Points on a hilly landscape, in no order, each with its height.
A ball rolls from a point to the lowest of its 2 nearest points, and stops where none of them is lower. Distance is the straight distance between rows; heights are no part of it.
der: [ 89 136  91  81 156 119  67 121 128 131 138 125 150 131 133 114  97 158
 108 167  66 155]  h=5.53
tizuv: [149 116 166 150  98 131 104 148 148 117 136 114  96 166 168 140 131 143
 127 108 131 134]  h=3.61
Tiso: [149 110 184 106 101 127  81 101 155 138 150 144  94 116 187 125 142 169
 156 147 108 131]  h=3.39
Sep: [144 121 140 102  69 136 118 167 167 128 133  91 105 159 166 144 113 138
 125 138  93 123]  h=4.23
Kipu: [144 162 136 140 145 141 131 138  78 153 149 151 153 133  89 113 160 104
 135  92 120 110]  h=4.22
ruron: [167 149 154 164 154  91  98 101 114 134 189 144 122  84 127 137 107 119
 159 139 109 151]  h=6.85
Puz: [121 132 140 143 112  92  77 122 147 155 107 125 144  89 117 120 105 125
 147 148 128 143]  h=3.85
selam: [121 154 189 163 113 114 103  85 112 129 173 136 130  95 107 140 143 117
 153  95 179 103]  h=4.83
Febi: [127 105 128 113 107 110  94 108 164 157  80 140 162  80 155 134 149 153
 119 182  89 170]  h=4.76
Kemon: [149 123  71  82  94 144 158 133 144 135  66 146 161 144 136 116 128 185
  90 131 128 108]  h=5.43
gota: [ 82 142  68 142 189 155 123 165  88 109 137 128 174 165 110 115 138  82
  93 126 150 135]  h=3.04
fol: [135 108 163 154  84 158 106  87 135 143 146 126  76  85 152 160 142 193
 127 111 160 100]  h=1.68
Nopub: [ 97 174 116 144 163  97 102 131 137 157 169  87 111 109 114 135  79  86
 139 143 133 145]  h=6.01
riv: [112 159  64 128 173 158 165 155  95 120 108 158 110 150  82  99 134 113
  92 122 149  96]  h=3.78
memi: [126 118 162  64  92 118 104 107 195 131 143 120 134  84 174 147 124 159
 162 194  57 125]  h=4.29
Beba: [172  76 124 157 112 114 140  96 102 186 117 158 108  96 119 128 127 147
 117 139 117 149]  h=5.66
vomib: [161  82 122 157 121 122 182 124  87  96  77 160  84 145  80 132 143 114
 141  69 168 100]  h=3.32
vivev: [159  96  79 135 123 107 151 135 106 171  95 162 127 132  89  65 120  89
 106 121 126 129]  h=3.80
Dag: [137 134 173 165 111 154 118  91 100 122 133 152  96 112 113 116 158 136
 145  81 190  84]  h=4.39
daka: [111 146 166 170 161  96 120 133 106 118 168  87 120 150 132 124 122  94
 153 120 120 162]  h=2.06
gase: [120 114  88 145 153 133  91 127 114 132 130 125 171 169 127  83 117 122
 127 173 107 153]  h=2.59
Tupi: [ 92 123  81 147 176 121 107 169 139 104 142  84 129 168 141 107 110  65
 100 163 100 166]  h=3.46
doti: [ 96 163  76 144 186 169 168 181  87  93 137 146 147 138  76 104 154  66
  80 118 160 100]  h=3.45
kiko: [ 82 132 173  90  95 122 112 115 202 130 142  63 108 118 175 126  74 144
 161 140 102 159]  h=6.61
nad: [172  98 140 160  92 141 163  76 109  95  76 173  72 116 105 127 145 184
 119  90 156  94]  h=4.43
Zirig: [112 103  78  96 139 176 158 165  96 141  86 157 128 176 124 110 148 125
 100 140 113  94]  h=4.65
Zoril: [140 163  80 130 155 135 143 131 117 152  97 169 125 128 105 102 130 121
 130 119 153 105]  h=3.91
gebef: [132 166 181 154 139  66  95  87 127 120 184 129 147  34  89 148 125 111
 151 125 116 161]  h=7.05
siz: [110 162 105 121 149 112 128 129 127 129 206  76 161  85  81 141 154  76
 127 107 150  95]  h=5.48
Tes: [132 115  80 151 147 117 137 128  89 159 129 134 165 148  91  72 124  88
 104 141 104 167]  h=3.23
vub: [111 188 124 136 137 101  87 110 120 139 155 150 198  95  74  94 132 104
 121 141 135 136]  h=2.58
Zud: [162 119 156 172 119 140 135 131  76 166 131 134 118 135 116 106 151 122
 146 122 130 129]  h=4.77
pemot: [122 122 174 179 134 145 142 146  84  94 148 113 122 150 105 163 152 129
 121  79 175 109]  h=3.34
beku: [141 135 125 112 100 138 148 120 137 130  38 171 150 126 119 126 146 177
 151 123 166 112]  h=6.25
fena: [188 124 138  73  92 118 143 136 176  95 124  85 139 164 201 134 167 139
 110 120 132 112]  h=4.96
Verug: [127 121  70 113 155 119 114 161 145 119 121 110 118 158 157  89  96 116
  99 166  63 164]  h=3.93
Fuvo: [154 126 140 135 125 122 157  94  73 115 142 159 137  90  61 150 173 123
 141  72 160  99]  h=3.33
Bub: [180 104 156 100  86 140 134 137 134 120 128 128  88 142 176 150 155 172
 122 106 138  98]  h=2.88
vube: [107 183 146 132 133  78  94  99 155 111 211 103 189  41  73 124 125  91
 164 126  99 163]  h=7.22
reli: [123 118 138 167 169 123 131 166 105 122 148 107 124 170 138 104 118  83
 124 147  91 172]  h=2.86
dopi: [ 57 127 117 102 158 122  74 101 156 102 133 122 165 112 121 113  65 155
 156 170  73 165]  h=5.78
Mosu: [ 89 167 115 144 150 100  78 116 133 124 151 144 178 140 105  94 104 114
 144 157 114 158]  h=1.84
Dotut: [201  96 107 112  99 134 158 128 140 150 117 108 140 133 174 131 127 157
 115 156  87 138]  h=6.91
Veviv: [130 117  88  82 114 109  96 112 154 148 106 125 155 138 140 107 135 158
 103 170  71 156]  h=5.18
nuzib: [157 140 145 129 117 127 113 118 144 142 150 127 122 121 157 159  86 159
 158 158  99 150]  h=6.40
fumuz: [ 63 126 132  91 140 113  83 103 182 124 108 142 157  70 140 139  70 151
 163 212  94 169]  h=5.98
lon: [131 187 115 120 122 100 121 134 123 147 140 158 169  75  54  95 167 100
 123 114 145 104]  h=3.20
kaza: [164 130 145 166 114 131 156 117 107 120  91 171  93 138 104 121 146 146
 156  94 170  96]  h=3.90
gel: [155  93 130 148 133 126 155  88  69 176 106 150 130 101  86 113 157 131
 126 104 147 137]  h=5.27
rud: [ 60 163 131 126 155 153 120 148 126 154 171  99 134 162 149 131  94 109
 127 157 150 134]  h=5.69
voba: [140  94  73  99 114 134 161 115 116 168  57 173 114 126 101  99 126 133
 113 105 126 128]  h=4.37
bama: [116 172  86 137 144 126 138 133  91 131 134 127 161 126  50  90 168  86
 120  97 153  97]  h=3.71
lezad: [116  59 107  91 146 145 249 127  98  90  41 177  94 180 120 119 130 115
 119 104 124 125]  h=5.44
Madur: [140 174 127 136 131 131 120 138 131 164 120 135 110 121 137 134 116 133
 138 113 159 122]  h=3.38
Buza: [122 121 131 163 114 107 101 118 157 187  76 134 163  66 120 132 130 139
 118 185 125 155]  h=4.35
lumid: [163 102  73 105 117 123 121 130 153 165  79 155 154 107 113 151 116 171
  97 142 119 134]  h=4.97
fes: [112 163 122 149 166 127 172 151  90  85 133 128 129 144  96 137 146  82
 145  81 190  91]  h=2.03
tabo: [122 126 198  74  64 115 121  97 195  83 190  87  91 130 208 141 119 152
 134 151  97 127]  h=6.94
zupe: [138 149 143 150 125 133 174 132  70  84 151 115 122 119  68 161 158 111
 151  64 179  75]  h=2.65
Gal: [152  84 167 139  70 177 113  97 126 107 138 133  68 133 172 143 142 189
 109 104 124  91]  h=2.01
ragi: [ 98 174 144 144 153 162 156 157 110 128 113 132 116 147 139 133 139 111
 142 102 178 115]  h=2.68
sufa: [ 40 187 142 134 125 113 125 129 146 137 204  77 156 137  97 101  89  76
 125 118 167 132]  h=6.27
marud: [ 43 161 121 143 152 143 120 161 136 105 200  97 148 159 133 124  94  46
 119 138 169 140]  h=6.00
pog: [118 123 160 123 128 109 103 104 171 127 134 123 135  89 146 161  59 154
 164 192  85 162]  h=6.18
nozo: [128 121 166 152 104  88  66  96 141 167 115 150 113  56 135 152 132 139
 133 136 145 154]  h=3.27
Dosi: [148  89 117 140 169 157 190 161 105  95  57 144  83 166 141 154 141 113
 116  92 151 122]  h=6.04
dodaz: [112 133 118  95 113 140 116 173 166 112 133  80 150 174 172 130 111 148
 127 165  72 139]  h=4.34
rokev: [156 102 159  89 115 134 134 173 170 108 132  96  94 169 215 148 185 120
 104 113 112 136]  h=4.61
fifel: [133 137 127 135 129 110 128  99 105 134 108 173 166  63  51 163 158 131
 122  89 170 119]  h=3.94
piz: [146 110 154 159 107 125 104  87 133 145  92 151 108  73 131 151 140 172
 127 129 168 119]  h=2.57
Dov: [169 111 154 136 117 155 145 148 110 145 152 116 115 139 172 135 119 153
 138 160  75 146]  h=6.65
Tun: [126  67  74  81 123 155 219 118 111 128  43 162 121 149 123  88 117 121
  91  87 125 118]  h=4.98
Zag: [149 112 176 167 131 108  87  86 125 124 184 148 101 126 152 151  94 156
 159 146 106 144]  h=6.64
rifa: [116 150 185 174 137 117 115 136 111 125 172  92 111 145 146 144 124 124
 129  86 169 134]  h=2.85
dola: [117 154 137 163 128 116 118 126 106 136 182 108 153 104  90 156 131  97
 162  94 173 100]  h=5.19
nom: [ 88 131 169 107 134 104  98 133 172 141 160 101  87 122 157 151  60 128
 144 132 114 154]  h=6.43
Rike: [144 103 180 126  76 150  93  92 159 102 159 117  90 108 196 127 161 193
 108 132 103 112]  h=2.78
gona: [178 100 102 109  75 145 168 131 129 128  52 136 132 151 135 131 140 168
 128 112 136 107]  h=5.85
Modon: [107 160  78 155 178 120  89 137 119 120 177 129 159 146 105  92 126  88
 118 121 139 135]  h=2.52
Bunun: [116 107  81 110 147 182 143 205 129 118  90 124 108 179 154 130 144 102
  78 158 118 115]  h=5.03
vugu: [108 121  72  99 162 169 200 146  98 109  72 184 122 173  99 123 123 130
 102 111 134 100]  h=4.21
fifu: [ 91 145 120 114 157 167 142 193 145 133 128  96 121 167 175 140 118 110
 107 153 127 127]  h=5.37
Fozib: [130 136  96 133 165 122 183 124  94  87  81 158 116 159  76 145 137 108
 149  90 171  99]  h=2.63
nuti: [164 106 140 134 128 149 147 187 126 109 108 119  93 185 172 150 155 129
 104 108 127 136]  h=4.18
gimu: [141  86 119 101 150 138 219 125 118  79  52 182  65 156 132 148 138 137
 137  77 138 117]  h=5.76
Firu: [120 119 180  91  98 122 126 133 187  82 151  50 104 138 209 138 112 142
 164 169  98 133]  h=6.79
sos: [131 106 198  98  77 123  87  82 171 128 126 113 122  83 181 149 139 178
 145 170  74 156]  h=3.92
zun: [215  97 150  64  79 110 147 108 170  85 147  93 118 139 166 150 186 146
 120 123 130  77]  h=5.25
rira: [147 120 101 145 121 113 109 116 127 161 109 170 162  98  81 148 117 152
 121 116 148 125]  h=4.49
Lir: [139 102 102 140 126 142 120 138 122 159  97 119 157 167 135 121 130 137
 124 147 112 132]  h=3.24
fibil: [142 105  90  91 115 163 138 162 139 126 110  97 172 183 168 101 145 142
 113 165  85 132]  h=3.87
Loz: [ 94 167 104 138 176 118 112 161 118 143 184  73 142 113  82 155 119  79
 111 103 143 136]  h=5.72
Vene: [ 67 151 154 131 158 103 104 113 155 130 195 114 123 123 135 139  60 102
 168 141 124 144]  h=6.23

For each start below, name the point where the ball stops.
Firu -> fes
Dov -> fol
ruron -> fol
gona -> fes
beku -> fes
sufa -> Mosu
dola -> fes

Call two points neighbours if one is among the 2 nearest of the other. Go from one point of each pair to the other, from neighbour to neighbour, staying as low as possible. Name the highest point that can't be avoided.
fol and gase -> dodaz
fes and Mosu -> Zoril
daka and fes -> pemot
